Points on a hilly landscape, in no order, each with its height.
A ball rolls from a point to the lowest of its 4 nearest points, and stops where none of them is lower. Distance is the straight distance between rows; heights are no part of it.
<502>: [122 123 113 110 124 143 153 107 118 139 161 128 155 120 132 104 159 140
 169 123]  h=55.1
<663>: [112 128 123 127 120 155 131 116 118 143 132 140 125 118 105  93 117 144
 153 138]  h=52.2
<848>: [134 172 156 150 106  85 111 177 147  86 171  24  38 105 143 222 134 143
 123  75]  h=25.4
<755>: [ 89 137  85 152 126 151 114 114 131 153 141 122 105  85 104 106 102 144
 126 164]  h=51.5
<702>: [143 107 147 108 118 148 132 112 112 138 106 167 158 148 116  90 113 124
 138 137]  h=30.7
<252>: [ 75 158  82 150 159  97  92 113 157  86 200 108 133  31 142 161 136 165
 149 104]  h=39.3
<194>: [145 119 142 100  93 136 149 118 126 127 133 148 206 174 168 102 174 132
 138  99]  h=37.5
<561>: [ 89 150  76 156 132 129  96 130 134 136 152  96  59  73 115 142  96 141
 117 145]  h=40.2
<716>: [135 170 149 125 104  87 118 159 133  92 156  52  67 120 136 204 142 150
 124  80]  h=23.9
<330>: [ 74 180  83 153 146 106  74 106 177  88 214  98 106  16 150 168 111 160
 143 118]  h=44.5
<608>: [125 156 133 125 130 115 135 140 131 117 156  84  85 112 123 146 150 151
 138 107]  h=29.1
<916>: [143 125 152 109 119 132 118 135 124 129 100 146 133 153 120 120 118 133
 127 122]  h=44.6
<142>: [136 164 129 151 133 105 111 170 146 110 161  53  24  92 133 186 120 145
 123  98]  h=15.0
<714>: [166  96 147 137 154 127 154 130 116 159  53 177 147 216 121 111 128  68
 101 187]  h=29.3
<562>: [116 151 110 147 139 116 116 151 136 112 165  73  48  81 124 161 129 142
 123 116]  h=36.9
<638>: [157  80 141 123 148 139 153 107 108 160  73 201 172 190 119  80 118  69
 106 166]  h=23.4
<333>: [134 127 141 116 119 146 125 128 114 140 114 143 115 128 113 104  99 133
 138 134]  h=42.3
<496>: [148 163 154 113 100 101 121 154 134 111 138  83 100 137 132 165 147 151
 126  95]  h=15.7
<596>: [135 114 153 117 133 139 113 125 110 141  86 164 104 147 103 114  90 118
 124 151]  h=41.6
<742>: [ 90 162  71 157 143 109  84 112 149 112 182  89  69  50 127 157 112 142
 118 138]  h=48.6
<200>: [152 137 139 102  94 119 133 139 124 115 128 123 171 166 148 145 168 134
 132  96]  h=8.9
<134>: [112 137 112 134 125 142 134 129 120 132 133 123  88 102 108 116 111 142
 137 138]  h=38.4
<187>: [155 125 157 122 120 118 116 150 133 118  77 132 131 170 124 155 116 131
 104 123]  h=41.9
<701>: [109 124 146 138 127 143 105 131 121 143  99 136  55 115 103 138  61 119
 133 152]  h=49.2
<126>: [147  91 144  95 118 141 184 114 124 145  94 182 244 198 183  72 159  96
 102 115]  h=36.1
<863>: [142 139 156 122 123 126 110 152 133 131 106 122  70 130 118 154  89 141
 130 123]  h=46.7
<995>: [154 103 162 142 125 116 183 153 115 136  51 152 183 225 138 142 133  60
 103 142]  h=29.0
<175>: [148 110 140 101 111 142 140 119 118 139 121 162 178 156 141  82 142 126
 144 123]  h=23.5
<582>: [107 135 109 133 142 124 141 115 130 119 171 111 129  90 121 127 169 151
 161 116]  h=41.7
<251>: [157  82 150 119 134 132 167 127 126 147  78 182 205 197 150  89 136  79
 104 139]  h=26.1
<460>: [ 93 145  89 137 144 122 124 119 135 125 166 103  98  77 114 133 141 151
 136 133]  h=31.3
<696>: [159 108 159 130 130 121 140 156 130 130  68 145 160 190 131 148 119 104
 101 130]  h=36.7
<92>: [119 165 134 148 140  90 122 164 152  84 177  42  65  73 134 189 152 155
 127  88]  h=22.6
<886>: [148 125 161 115 123 126 112 146 125 127  91 140 104 153 122 141 100 131
 120 127]  h=44.7
<308>: [ 76 174  87 160 140 107  69  92 170 106 210 101  93  24 134 160  99 147
 133 143]  h=50.8
<532>: [150 129 137 109 112 140 134 125 121 130 131 127 137 136 124 112 139 142
 145 119]  h=37.6
<72>: [ 99 156 111 141 158 104 130 134 152  93 183  78 113  67 138 163 165 162
 141 103]  h=34.6
<254>: [162  88 150 123 149 129 139 118 112 150  64 187 152 193 121 108 116  84
 102 168]  h=26.3
<957>: [102 152 108 138 169 102 123 135 167  88 198  82 142  55 142 171 176 173
 154  80]  h=35.0
<219>: [110 148 112 135 146 104 128 136 133 107 171  87  97  84 123 149 162 151
 144 109]  h=28.2
<604>: [ 81 157  65 153 137 115  96  89 144 129 175 113  94  51 118 138 117 147
 124 157]  h=54.6
<976>: [152 117 154 126 112 115 140 169 131 113  65 125 169 188 138 172 138 114
  96 110]  h=48.4
<73>: [142 126 134 106 108 130 150 112 117 123 160 120 172 142 152 112 178 138
 157 107]  h=33.6
<287>: [115 163 106 160 153  93 100 156 161  88 181  62  44  52 137 180 136 141
 119  91]  h=29.5
<978>: [129 165 139 134 129 107 122 157 140 108 165  56  62 100 133 176 139 149
 125 101]  h=23.8
<355>: [106 159 118 145 159  95 117 151 162  78 196  57  99  60 142 182 163 171
 136  75]  h=29.6
<987>: [162 100 142 110 107 128 161 136 126 127 102 155 222 185 169 110 156 101
 102 109]  h=33.7
<159>: [150 143 150 113 107 123 126 139 127 119 133 107 112 141 126 147 141 147
 130 109]  h=25.7
<500>: [115 152 107 133 132 129 125 134 124 119 152  94  83  80 118 140 138 146
 143 118]  h=12.8
<291>: [130  97 143 118 131 153 120  88 106 152  94 190 168 151 107  76  85  98
 138 169]  h=24.3
<150>: [ 91 128  80 145 129 153 129  93 127 153 143 131 127 101  96 103 118 144
 138 164]  h=63.1
<667>: [153  91 135 140 159 151 140 122  93 172  51 206 129 209 110  91 106  68
 103 206]  h=34.4
<157>: [127 164 109 164 136 115  93 174 144 120 163  67   9  77 124 182 103 135
 119 110]  h=8.4
<771>: [124 113 139 119 126 152 125 109 112 146  99 160 129 131  99  99  89 125
 141 152]  h=37.7
<310>: [ 99 119 115 140 121 165 132 105 122 156 114 143 132 108  92  96  95 133
 144 160]  h=47.3
<844>: [155 139 149 114  97 110 118 174 120 113  98 102 143 174 135 175 144 138
 107  93]  h=62.8
<983>: [151  97 141 123 157 134 118 113 107 149  63 187 125 185 108 110 101  81
 111 178]  h=31.6
<97>: [113  92 123 111 119 171 148  79 107 159 120 192 200 135 128  48 114 108
 152 155]  h=21.8
<207>: [163 121 144 100 101 130 137 137 121 121 113 138 185 169 153 123 156 128
 122 111]  h=32.2
<224>: [105 158  84 166 133 127  93 147 136 132 161  85  41  70 114 161 101 132
 119 127]  h=24.6
<774>: [ 84 158  86 154 154  98  93 107 147 104 193  99 103  42 129 160 124 150
 126 128]  h=44.1
<141>: [140  88 145  99 120 152 151  93 118 143 107 194 202 162 150  63 137 110
 134 133]  h=19.4
<481>: [134 103 131 104 116 158 142 103 110 143 128 179 189 147 133  72 137 120
 150 131]  h=14.9
<966>: [121 114 121 122 116 159 140 110 116 143 136 151 160 127 113  82 133 132
 161 145]  h=40.0
<773>: [111  99 113 119 111 172 150  86 104 159 140 172 187 135 127  60 127 124
 162 145]  h=20.2
<139>: [161 127 150 106 102 124 123 141 131 123 120 122 156 161 138 133 145 141
 125 109]  h=28.3
<370>: [158  94 159 125 145 122 125 130 120 144  67 167 140 180 117 126 115 100
 102 153]  h=29.4
<991>: [131 102 133  94 112 159 159  99 109 143 135 183 208 152 153  61 147 122
 153 121]  h=19.0
<749>: [127 139 132 121 128 118 146 131 137 109 165  90 130 103 129 141 174 153
 155 106]  h=33.5
<833>: [161 105 145 119 107 125 156 151 124 124  88 142 207 186 157 128 154 107
 102 105]  h=38.5
<40>: [139 139 140 108 103 116 143 124 122 114 150 106 155 142 141 134 182 144
 153  99]  h=26.5
<133>: [100 141 103 154 130 145 103 144 127 147 134 106  51  94 106 141  78 141
 121 140]  h=53.6
<5>: [161 101 158 138 145 121 158 148 120 152  53 161 153 210 126 132 124  80
 102 165]  h=29.2
<694>: [144 165 156 127 104 111 105 171 136 111 134  74  61 136 138 185 123 150
 120  94]  h=26.0
<439>: [111  72 128 118 126 167 146  59 101 163 101 210 197 162 121  43  92  87
 135 182]  h=22.3
<202>: [144  78 141 102 135 148 151  91 108 151  88 207 195 172 134  61 119  82
 121 152]  h=21.5
<432>: [ 82 151  75 149 128 126 107  99 135 139 166 114 105  72 110 123 118 147
 126 158]  h=46.8
<260>: [160  95 151 115 135 128 134 129 127 134  77 167 157 168 129 116 121 108
 113 141]  h=31.8
<908>: [ 93 149  98 146 153 110 113 129 139 103 178  87  86  59 122 157 149 143
 127 116]  h=37.3
<970>: [151 133 160 120 121 114 102 159 134 126  85 122 101 161 125 165 105 135
 110 125]  h=45.1
<637>: [157  91 154 119 109 127 177 137 128 134  82 156 219 200 164 109 151  93
  95 108]  h=29.7
<897>: [159  87 152 116 142 123 143 128 131 143  82 169 177 192 135 110 126  94
 101 141]  h=28.8
<405>: [166  94 155 137 131 131 183 135 115 157  55 168 177 221 138 115 131  62
  96 158]  h=27.8
<676>: [ 84 159  95 147 168  95  97 135 159  77 202  89 102  32 144 167 147 165
 137  88]  h=38.3
<705>: [124 147 123 123 124 140 134 137 121 128 144 113  99 111 111 126 131 145
 143 129]  h=30.2
<825>: [152 111 149 100 107 143 142 123 124 138 111 166 201 174 155  89 153 121
 126 111]  h=31.4
<743>: [106 101 115 125 113 176 147  86 112 163 128 169 178 125 111  64  95 125
 148 169]  h=22.9
<909>: [ 90 124  79 138 121 151 138  94 117 152 152 134 145 107 107  89 129 144
 150 152]  h=73.5
<690>: [136 115 158 125 135 133 103 132 116 136  79 150  89 147 107 136  75 113
 126 147]  h=43.1
<332>: [120 161 130 128 132 135 117 154 130 120 135  94  64  97 111 147 112 147
 129 114]  h=31.7
<285>: [106 153  86 156 144 113  96 141 141 103 174  82  47  61 123 158 126 143
 118 118]  h=37.4

Call two points neighbours if one is among the 4 nearest of the other. Go from one point of each pair to the other, from neighbour to neighbour, staying as low as possible. Name the highest point that can't be avoided.
<481> and <496> -> <207>
<157> and <496> -> <716>
<496> and <500> -> <608>

Where does a ball stop that starts at each point below?
<330> -> <157>
<976> -> <481>
<308> -> <500>
<983> -> <481>
<886> -> <481>
<957> -> <157>
<126> -> <481>
